Each row is a point on a tangle of strands that fork, close into loops and nearly touch. The rows are in no order.
Two points are linked if the straight distance between their rows is under 64.1. Some points are linked to none.
j329: [ 46 -12  14 -19  -2   8 -13 -44  13  -9  12  -7 -38   2   5 -19  -1  -6
   2 -41   4  20  -6  20]
j600: [ 44   3  10  26  11  10 -19 -40  12  -8  12   2 -55 -21 -22 -14   2  -8
  29 -43 -30  18 -18   9]
j989: [-10 -15   6 -11   2   4 -23 -21 -26  -9   8   3  24 -12  44  24  14  29
   0 -19  31  -2  25  17]
j420: [  8  14   3  38   5  16 -21 -13  12  -7  -6  12 -20 -26 -46  -3 -12  16
  27 -17 -41  11 -16   5]
j238: [-14  22 -37 -17  -6 -44 -18  45  26   8 -17 -29   9  16 -44 -32 -42 -15
   6   4 -12 -31  -8 -20]
j199: [ -8  -6  21  -4  -2  25  49  20   4   4  16 -12   3  19  -7  14   0  -9
 -21  22  -6  17   9 -12]
j291: [ -8  25 -28 -21 -19 -40  -4  45  21  11 -18 -33  12   4 -58 -46 -46 -14
 -16   0 -13 -30  -1 -17]
j479: [-24   5   5   1  22  31   1   7 -14  -8   7  -1  46  25  19  13   8 -11
   3   0  33 -19  14   0]
j976: [-21  -2 -16 -17 -13 -41 -23  -2 -16  23 -30  -2   7 -23  33  -4  10  18
 -23 -20  56  12  19  10]
j994: [-25  27 -33  -5  -2 -43 -23  38  27   1 -17 -17  18  23 -30 -26 -35 -22
  15   9 -10 -27 -24 -20]
j391: [ 33  -9  22   1  -4  18  -6 -24  11 -13  -5  10 -16  -9   7   8  12   0
  25 -14 -21  14   3   5]
j152: [ -3  17  -6  -3  15 -20   0  15   2   3  13  -4  18   3 -23  10  -3  -7
  -2  26  -5  12 -24  -4]
j491: [-17 -12   0 -16 -13 -18 -18 -17 -23  12  -4  -1  10 -21  45  22  14  21
 -11 -24  54  22  23  11]
j486: [ 23   6   5  17 -10 -21 -21  -8   9   2 -10   6 -40 -22 -15  -2 -13   5
  10   3 -31  23 -27  13]
j456: [-36  38 -26  -9 -13  40   5  12  17  13 -21 -27  42   6 -37 -32 -26 -24
 -16 -18  28 -13  14 -11]
j70: [-10 -27   5 -15 -23 -11   9  -6 -23  23   6  -3  -6 -13  33  32   8   8
 -15 -15  56  29  28  10]
j435: [-17  43 -25 -19 -20 -10  -4  24  13  10 -14 -18  30  -5 -71 -49 -37 -11
 -15 -18  -9 -32  -3 -14]
j845: [-14  38 -11  -6   3  11 -36  -4  17  -5 -18  32  -5  -6 -45 -35  -9  30
  15 -21  -9 -15 -16   3]
j792: [ 24 -42  12 -16 -13 -10  21 -23 -12   5  27  11 -25 -18  28  33  26   7
   9  14   3   1  15  -7]
j319: [ 29   4   4  29 -13 -15 -19 -16  10   8  -6 -10 -59 -23 -27  -8 -22  -4
  13 -12 -39  23 -38  13]
j619: [-22  17 -16 -10   7  27 -30 -11   4  -5 -20  11  29  -5 -11 -18 -12  14
  -6 -25  34  -9  12  14]
j378: [-14  16  17  19  23  45  25   6   7 -27  -2  11  35  27   4 -15  16  -9
  -7   6 -27 -19  18  -2]
j863: [  2  -2   6  -9  -8 -16 -57 -27 -12 -25  -6  23  -3  -5  33 -13   2  34
  11 -27   6  -8  -6  24]
j320: [ 18  -4 -25  17  10 -38 -18  31  -7  11  10  -6 -38 -15  18  22 -10  13
  16  37 -24   3 -17   3]
j723: [ -3  -5   4  -9   1 -11 -48 -22 -21 -22   2  18  17 -12  37   5   4  36
   0 -16  14  -6   4  22]
j211: [ 11  11 -21  10  17 -35 -28  24  -3   0   7   5 -16  -3  11   6  -6  15
   9  29 -16   2 -17   8]
j752: [ -2  13 -26 -11  -8 -31 -21  28  25   9 -25  -5 -28  -1 -31 -22 -31  15
   2   7 -24   1 -15   5]
j523: [ 33 -18  10 -12 -26 -50  -3   2  -9  15   7   4 -59 -17  24  21  -7   2
  -5  15  -6  23 -29   8]
j700: [ 30 -23  41  -3 -12  24  26 -29   1 -12  -4  -7 -27  19  37 -10   9 -14
 -13 -34 -12   8  10   8]
j778: [ 15   5  -6   4  -1 -24 -57  -1  -2 -19  -4  23 -26  -6  31 -10  -2  32
  25  -6 -15  -6 -10  20]
j138: [ 18 -13  -6  10  14  -8  22  -1  -8   9  23  -2  -4 -14  -6  28  23   0
  11  36 -12   4  -3  -9]
j755: [-24  47 -22   2  19  10 -31   5  19 -13   1  22  25   3 -48 -36 -10   7
  14 -10  -7 -16 -17  -3]
j680: [-23 -16  18   4 -14  19  45  17 -17  13   6  -7  -3  13  17  16   1  -9
 -37   2  39  19  31   5]
j367: [-37  13  23   5  -9  31  54  24  15   5   6 -27  26  27 -21 -13 -23 -21
 -44   7  12  14  -3 -16]
j598: [ -7  -2 -12  24  10 -45   7  26 -20  23  25 -11  -7  -2 -13  20  10 -16
  13  50 -15  -1 -29 -10]
j822: [-29  29 -25  -6  17  22 -27  -3   3  -9 -13   4  50   8 -15 -16 -12 -10
  -4 -17  39 -18   1   5]
j743: [ -7  11  -7  -2  25 -17 -26   5 -24 -12  11  14  32   9  13   6  10   3
   5  16  17 -18 -15  10]
j64: [  6   8  -6  31  25  35   5   2  12  -9   5  -4  14  -9 -27   6   5   0
  24  11 -41   5   8  -6]
j395: [-26   5  22  -1  -1  29  48  24   6   0  11 -19  17  30 -10   4 -13 -15
 -33  14  10  12   5  -8]
j172: [-33  29 -14  -1   5 -32 -28  25  -4  -8 -14   8  38  20  -5   0 -17 -25
  10  17  11 -28 -36 -16]
j131: [-10  10   2 -13   5  39  -8  -2  19  -9 -12   8  17   6 -21  -6 -16   9
  -3 -10  10   4   6   6]
j369: [ -6 -39  13   6 -10  13  66  -7 -13  -1  16  16  -6  19  21   5  34  -2
 -29  18  -8 -10  26  -9]
j236: [-25  42 -31 -17 -20  16  -2  12  13  13 -15 -24  45  -3 -65 -38 -32 -22
 -14 -22   9 -25   2 -13]
j900: [ -2 -17  15 -11  -1  25   3  -9 -12  -4   1   0  12   1  34  20   3  19
  -7 -11  23   3  22  10]
j655: [ 14 -33  29   8 -20  13  72  -9  -2   3   2   8 -29   3  17   9  29  -9
 -23  13 -31   4  14 -18]
j110: [ 27 -11   2   7 -12 -43  -1  10 -10  14  11   0 -53 -27  17  24  -4   9
   2  30 -20  15 -21   3]
j253: [-28  31 -19   9   5 -40 -22  34  15   0  -9  -5  26  16 -22 -12 -24 -23
  20  19 -13 -12 -37 -15]
j824: [-39  25 -24   0   1 -35 -28  18  -7  -2 -26   0  41  21   1  -2 -22 -25
  -6   4  34 -38 -26 -15]
j412: [ 24 -34  40   2 -21  15  50 -21  -7  -3  -1   3 -30   8  36   4  23 -14
 -17 -10 -22   1  10  -8]
j717: [ 34 -41  25 -24 -21 -17  12 -30 -18   4  25   1 -33 -20  34  29  19  -1
   7  -1   6   7   1   0]
j901: [ -2  28   0  19   8  13 -30  -9  17  -9  -9  25 -12 -15 -44 -18  -6  21
  24 -15 -25   7 -14   3]
j786: [ 45 -22  24 -13   1  20   8 -40  10 -15  18 -17 -40  13  29 -16   2 -12
  -8 -47  -7  18   7  14]
j771: [ 10 -47  -3 -13  -4  -2  24 -22 -15  -1  33  14  -8  -2  35  28  33  15
  10  17   8 -15  26  -8]
j871: [ 21 -14  33   0  -7  33   8 -16  10 -17 -12   7 -14  11  18   0   5   1
   6 -18 -18   8  11   5]
j960: [  2  -4  -9 -20 -15 -24 -31  -2  -4   3 -32   7 -18  -4   2 -13 -22  19
 -17 -11  12  -3 -16  16]
j731: [-13   9  -6 -41 -25  -2 -10  -2   2  31 -46  -9  18 -18  16 -20  20  -1
 -13 -26  58  21  36   3]
j97: [  8 -15   4   2  10  14  40  10  -2   7  24  -7   2  12  -5  20  21  -7
   5  32  -8   3  11 -14]
j206: [ -3   8  -1  -6  29   9 -13   0 -11 -15  14  10  40   9   5   9  12   1
   9  14  13 -14   0   5]
j745: [ 39 -26  23 -25 -23 -38   1 -24 -17  10  17  -3 -45 -16  27  20  -1  -5
 -12  -7  13  21 -24   9]
j697: [-18   9  -8  28  13 -37  -8  25 -20  12  14  -6   9  -2  -7  15  12 -19
  26  50 -15 -15 -34 -11]
j724: [  4 -36  -6  -6  13   9  20 -17 -12  -6  25  11   9   9  37  20  38  16
  11  14   5 -23  28 -11]
j946: [ 19 -12  -8  41  27  38  -1 -16   6 -16  -7   8   1 -18  -5   6  17   9
  31  -4 -50 -13  15  -5]
j853: [ 34 -21   7  25  11  27  -7 -31   5 -17  -8  10 -17 -23  15   3  21  -2
  39 -19 -45  -5   8   0]
j8: [-38  23  -6  -3  -8  44  26  18  22   6  -9 -28  35  21 -25 -25 -30 -22
 -27  -6  22   4   2 -13]
j145: [ -9 -30  22   5 -15  16  59   2 -24   6  15   5  -7  17  21  14  17  -4
 -38  11  14  -3  31   2]
j20: [ 25   1  13   0  -3  -6 -16 -14   6  -7  -4  15 -15 -20  -4   8   2   9
  11   2 -17  19 -13  11]
j186: [ -3  12 -14  -5  17 -32 -19  22  -7  -3   4   8   9   9   1   3  -7   4
  -7  22   3  -2 -21   6]
j471: [ -5  17  -2  -7  15  19   7  10  16  -5   7  -4  25  10 -28   5 -10  -7
   1  11  -4  16  -8  -5]
j374: [  6 -12  22  -5   1  32  16  -1   3 -13  -3   5   4  11  21  13   3   8
  -7  -1  -2   2  19   3]
j444: [ -4  -1   5  16  28  35  25   2   2 -19   0  11  26  24  18 -11  31   0
   5  13 -28 -21  22  -8]
j301: [ 10 -21 -18  30  14 -30  19  -1 -19  18  29  -9 -21 -22 -12  26  20  -2
  10  50 -17  -1 -14  -9]
j258: [ 47   0  14   2  -3   9  -9 -36  22  -3   6  -5 -48  -6 -22 -15   0 -12
  18 -33 -18  30 -19  11]
j839: [-32  20  -5  -3  19  33  -3   7   1  -5  -6  -6  46  21   2   5 -10 -19
  -5  -5  38 -11   3  -3]
j357: [-12  -1 -20 -25 -22 -55  -5  14 -12  39 -41 -10  -5 -22  14  -7   2   3
 -38  -9  56   7  25  -2]
j413: [  5   8   4  37  12  35   2   1  21  -4   3  -8   0 -16 -49   0 -15   5
  23  -4 -49  18   0  -6]
j690: [-25 -19   8  -5 -21   9  31  13 -13  25   4  -6  -3   2  29  23   8  -3
 -28  -7  59  32  38   5]
j762: [ -4 -22  -5   7  26  22  28  -6  -5  -8  14  10  19  24  30   4  39   6
  13  20  -9 -27  21 -12]

A piece is two or more points that can be reached from each other along the links. Count, over all rows, the pieces, the separate loops (a circle has one, a figure eight two, a Y none), the forks (points with three links) and the tips (points with one).
pieces | 3
loops | 2
forks | 6
tips | 8

How many points has the smallest loop of links through each point below? Write 0 if it is on no loop.
j435 | 0
j152 | 10
j145 | 13
j853 | 0

A fork is a point with three links, a tip a point with one. Leave the first point through the second and follow the links. Name the first fork or tip that comes.
j238 / j994 | j824
j792 / j771 | j378
j762 / j724 | j186
j420 / j901 | j755

Name the points in between on the shortest way along the links from the first point to the second, in order.
j491 / j700 | j989 > j900 > j374 > j871
j395 / j697 | j199 > j97 > j138 > j301 > j598
j755 / j946 | j845 > j901 > j420 > j413 > j64
j994 / j199 | j238 > j291 > j435 > j236 > j456 > j8 > j367 > j395
